Each row is a point on a tangle of strands that fork, close into loops and nearly touch. The rows are in no order.
Points whose rows are less than 105 apart are linked; no others are.
(855): [ 15  -4  21  19 -31 -22  -3 -10  39  48   8 -16 -25  58  -4  -1  35 -29
   5  -2   8  21   9]
(208): [ -5 -11  -9  25 -55  -4 -44  16 -19 -39 -59 -48   8 -14 -44 -19 -14  -7
  15   1 -20 -29  38]
(766): [ 54  14 -23  39 -57  -2  23  -8   6 -39  25  34 -53  51 -67  32  15 -24
  -3  -2 -48 -32  32]
(850): [ 52 -24 -34  42  34  20  17  55  33 -78 -32  -9  14  28 -26 -32  11   0
 -14   2 -23  32 -28]
(488): [ 34 -32   9 -16  51  21 -25  13   7 -25 -16  17  49 -26  14 -20  10  75
  19 -18  48  -7 -43]
(384): [ 61  -8   2  -1  54  26  -3  19  27 -18 -28  -9  33 -11   9 -50  36  45
  -9 -15  17  -8 -55]
(699): [ 47 -15  33  37 -40   2 -20  -7  10   7   0  -6 -20  44 -23  26  46  21
  18  -9 -19 -24  -8]
(415): [ 44   8  19   4  20  -1  25 -23 -17  22  37   3 -10  -9  51  35  20  -7
 -30   5 -13 -27 -35]
(396): [ 60   2  13  53  -9   3   0 -18  25  56  20 -22  -9  61 -16  -8  31 -43
  26 -16  32 -23   8]
(499): [-30  26  64 -11  -8 -13 -12  -5  11  14  26  28 -10  10 -34   6  16  30
  12 -11  20 -48  25]
(578): [ 85 -17 -21  49  20  35   7  -5   4   7 -28 -41  25  44 -13   0  12 -21
  17 -13  36  -5 -24]
(783): [-40  -9  41 -13 -19   1 -73  -3   8  48 -42 -32  37  -6   5 -36  20  10
  28  -7  33   2   5]
(328): [ -2   5  59  20 -48 -14 -18   3  33  32   0 -30 -22  39  -8  -5  58  21
  -3  -2 -35   6  -3]
(283): [ 86 -22 -40  49 -25  29  -6 -18 -33   8  -4 -23 -20  38 -17  11   8 -37
  15 -11  19 -39 -10]
(797): [-16  15  17  16   5  -6  31  30  52  -9  19  21   3  52 -37  -3   7  19
   0  14  -1  38   1]
(789): [-63  -5 -12 -38  69 -14  23  -3  18  15  23  24  -3 -29  40 -33 -46 -13
   8   1  54  30 -25]
(531): [-36  41  25 -18 -27 -26  -5 -11  11  16  15  -3 -20 -19  -1  -2  14  -4
 -18   5 -41  -8  39]
(438): [ 54  -9 -16  13  28   6  12   6 -25 -48  10  18  10 -10   0  25   3  12
 -16   5  -3  -3 -26]
(728): [-48   5 -28 -53  45   7  17 -29 -23  61 -12 -24 -33 -47  75  10 -34 -65
  -7   6  18  -6   1]
(363): [-12 -14  20   5   4   3 -55  20  21  14 -53 -32  35  10 -30 -44  -8  23
  22  -3  34  32   4]
(27): [ -1 -28 -23 -12  31  16 -23   8 -26  18 -46 -23  22 -25  15 -22 -35 -30
  29  -1  50  17 -11]
(349): [  3 -10 -28  10 -32 -12  -9  34  -4 -57 -23 -18   7 -38 -18  -3   6  26
  -9  18 -62  24  -8]
(445): [ 31  23  21   9  26   7  -7 -11  11  64  -8 -27   1  38   5 -37  10 -59
   4 -28  42 -29  31]
(749): [-13   0  11 -43  64  20 -35   5   2  30 -32  -1  38 -37  41 -52 -12  37
  19 -29  80 -28 -21]
(732): [-33 -17 -13 -39 -13   5  -8 -46 -45  76  -3 -32 -30 -39  78  42 -18 -58
   3   7   0  -3  14]
(826): [ 37 -17  -2  -4  -7   7  26  -4   2 -14  31   7   3  19  26  22  33  -2
 -23  13 -26  17 -39]
(219): [ 18  -7 -56  22 -13   6  32  24 -28 -21  -1 -13   0  22 -35  23 -24 -45
  -3  10 -10  21  11]
(96): [ 40 -11 -10  29 -50   5  -6 -36 -30  64  22 -15 -40  42   7  54  -3 -72
  16  15  22  -9  14]
(605): [  4  -9 -31  18 -50   6 -22   7 -29 -22 -41 -36  -5  14 -21  13 -21 -24
  10  12 -25  22  25]
(840): [-27 -23   8   3  -6 -11  -6 -14 -69 -14   2  24   5  11 -31  50 -23  28
  40   5  48 -13  13]
(195): [ 40 -23   6  33 -77   6  22  -7 -18 -62 -10  37 -53  44 -45  43  46  27
  -5   8 -62 -14 -26]
(715): [-25   9 -10 -40  78   4   1   6   6 -17 -11  13  22 -46  24 -48 -35   5
   9 -18  62   1 -21]
(403): [-73   3 -23 -27 -43 -15  27 -13   7  -4  49  17 -18 -16  22  54 -26   7
 -23  36 -52  56  28]
(798): [ -9 -44 -33 -12  19  18 -21 -13 -62 -21 -55  -9  14 -20   0  32 -45  -2
  40  12  51 -10  -1]
(730): [-44  41   1 -54 -25 -10  22 -23  10  26  37  -7 -10 -82  62  -2   8 -33
 -53 -21 -78 -32  57]
(614): [-47 -11 -45 -52  64   5  12  -4 -19   7  -5  -1 -18 -59  57 -11 -52 -41
   5  16  41  18 -18]
(36): [-40 -37 -25  30  12 -10  -9  55  15 -69 -48  37  33 -22 -32 -28 -19  44
   6  13 -15  68 -16]
(416): [-73  -8  47 -27  14 -11 -52 -17   8  74 -21 -11  23 -29  56 -20  32  17
   0   0  22  18   1]
(50): [-64  49  67 -31 -15 -33  17 -45   5  51  51  21 -13 -28  41   6  31  -6
 -12 -24 -40 -47  39]
(77): [-53  27  16 -44 -53  -9  16 -57 -35  55  27 -20 -25 -61  69  26  -3 -14
 -41 -19 -66 -39  62]
(33): [-72   5 -49 -44 -30  -5  53 -20 -30  11  43   4 -34 -34  45  57 -69 -23
 -15  36 -48  53  52]
(248): [ 59 -37  38  44 -50   0 -16  10  15 -50 -24   8 -28  47 -32  39  50  41
   8  -7 -48  -6 -30]
(625): [ 29   8   5   9   0  10  24 -28 -26  58  42 -13 -26  29  35  47  20 -50
  -9   6  -9  -3   0]
(528): [-23 -14   2  -8  88  23 -12  11  37  40  -3  34  51  13  33 -37 -36  35
  31  -3  93  32 -20]
(757): [ -7 -25 -36  -5   9   4 -12   1 -81 -53 -34  33  18 -18 -47  35 -48  29
  45  -1  59 -17  23]
(684): [ 51  15 -46  24 -16  14  25   5  -3 -23  -9 -23 -18   2 -34  -8 -13 -59
  -9 -15 -30 -24   6]
(825): [-15  28 -17 -19  78 -11  36   0  40 -10  39  42   3  14  21 -47 -37   4
 -17  10  35  31 -26]
(801): [ -5 -10  22 -23  24  -4 -26  19 -15 -40 -14  11  24 -52  -5 -25   7  56
   0  -8  14  -6 -20]
(791): [-31   2  46  -7 -16 -26 -25  -9 -18 -25  -3  31   2  14 -25  14  -6  52
  36   5  22 -20   5]
(848): [-53  30   7 -31 -53  -8  12 -67 -33  66  65 -10 -51 -22  38  62 -23 -43
 -16   7 -40 -28  59]
(339): [-64 -10 -32 -58 -31  -1   8 -30 -36  34   8 -14 -32 -47  68  58 -41 -26
 -11  38 -15  23  33]
(761): [ 61   1 -31  27  -5  14  13  52  -6 -74 -29   0   8 -22 -65 -26 -13  10
  -7 -20 -28 -23 -17]
(66): [ -8   7  54 -15  -1 -16 -36  14  28 -29 -12  16  17 -30 -19 -26  32  64
  -8 -18 -21 -37  -5]
(835): [ 44 -21 -24  65 -47  22   4 -27 -40   8   9  -7 -18  49  -9  51  -8 -47
  30  18  25  -2  -2]
(514): [ -1   1 -25   9  66  -2  34  35  49  -6  29  21  14  35  18 -13   6  -7
 -12  14  10  52 -41]
(178): [  0  16  11 -24  26  -2   1  -8   1  27   1 -21   1  -8  20 -25   7 -21
  -2 -18  21 -18  -1]
(616): [ 17  12   4 -18  58   0   1  30  38 -28   8  -2  25 -39  21 -40  19  26
 -43  -7 -16  12 -50]
(543): [  0  27  10  -7  -4  -1   0  17  36 -10   6 -16   4 -14  -9 -39  10 -11
 -17 -16 -34   0   7]
(828): [-65  27  29  -3  -5 -30 -17  34  49 -27   0  10   9  26 -43 -31  -9  35
  10   6   1  39  18]
(357): [ 24 -22 -46  16  -8  25 -25  19 -30  14 -62 -63  23 -11  -8 -33 -20 -49
   2   7  26  17  -2]
(502): [ -5  -1   4 -30  88  36 -10  -8   0  27 -12  40  57   5  27 -37 -17  36
  33 -22 111 -24 -34]
(356): [ 12  24  -7  -4 -24 -11  20   6   0 -25  36  29 -26  19 -44  26   4  -7
 -14  -3 -36 -15  19]
(539): [ 58   1  -8  27 -42   9 -58  11 -17 -13 -52 -39   2   3 -54 -21   8  16
  33  -7  -4 -33  11]
(895): [-44 -19  29  -9  -6 -10 -22 -11  15  53   2 -32  -5  -5  35  -1  20  -2
   3  27  22  38 -14]
(667): [ 22  -7  -2  28  -2  22 -23  18  29  18 -43 -53  31  17 -11 -39   8 -22
  -1  -1  18  27   4]
(309): [ 78 -12 -22  56 -25  32 -22  28 -20 -61 -53 -11  14  11 -69 -23  -4  21
  23 -20 -10 -33   2]
(149): [-45  31  18 -51  24 -22  13 -46  -1  49  44  11 -10 -52  61   0   2 -18
 -25 -19 -32 -48  27]
(422): [ -6  33  71 -27   7 -20  22 -35  14  29  59  28  -3 -17  40   6  43  20
 -42 -21 -40 -37  -8]
(43): [ 63  10 -28  22  22   5  41  29  28 -58   3  -9  -4   0 -19 -33  12 -20
 -28 -13 -38 -16 -14]
(55): [-59  12  39 -10 -43 -24 -32   3  22  18  14   9   4  12 -21   6  14  26
   0  22  -9  30  18]
(540): [-71  21  -4  -9 -21 -27  27 -18 -15  17  51  34 -24  16  -7  45 -37   1
  -4  22 -14  29  44]
(168): [ -3  -9 -17  13  64   0   5   9  22  22 -14  14  29  22  28 -21 -21  12
   6  21  55  59 -33]
(225): [ 44 -26 -19  50 -49  -3  39  -5 -39 -46  17  44 -25  50 -47  57  14   0
   3  14 -25 -19   6]
(589): [-25  39  57 -37   5 -22 -27  -9   2  -4   6  25  21 -31 -15 -28  25  40
  -8 -48   4 -70  23]
(790): [ 11  15  13  20 -38  -4  24   6  56 -12   9   8 -28  45 -51   3  21   4
 -10   3 -54  16   4]
(257): [ -3  36  24 -19  65 -12  33  17  31 -30  47  37  22 -12  17 -24  -6  22
 -25  -1  13  -4 -38]
(271): [-36  30 -15 -28 -56 -14  35 -37 -14  18  50  10 -43   4  -9  53 -22 -38
 -24  22 -38  -7  51]
(255): [ 69 -24  -6  13  31  27  11  11 -21 -11   5   8  15  40   0  26   7   9
  -1  -8  37 -26 -39]
(264): [-21 -25 -26  25 -12 -20   8  59  34 -82 -25   5  12 -29 -13 -30   8  47
 -22  26 -64  65 -37]
(210): [  8 -20 -39  49  -7   9   6  41  12 -40 -30  12  27  18 -44 -15   2  24
   9  11  -8  49 -24]

How many points has the smallest loop of links through each point below? Write 0 if it is on no loop.
(208) | 8
(825) | 8
(283) | 9
(797) | 17
(363) | 0

A piece is all that can be reached along the links. How many separate loops has the piece of each point below (a circle has one, a figure eight two, a Y none), and how many tips (points with one link)?
(578) | loops 1, tips 0
(801) | loops 1, tips 2
(55) | loops 1, tips 0
(210) | loops 1, tips 1
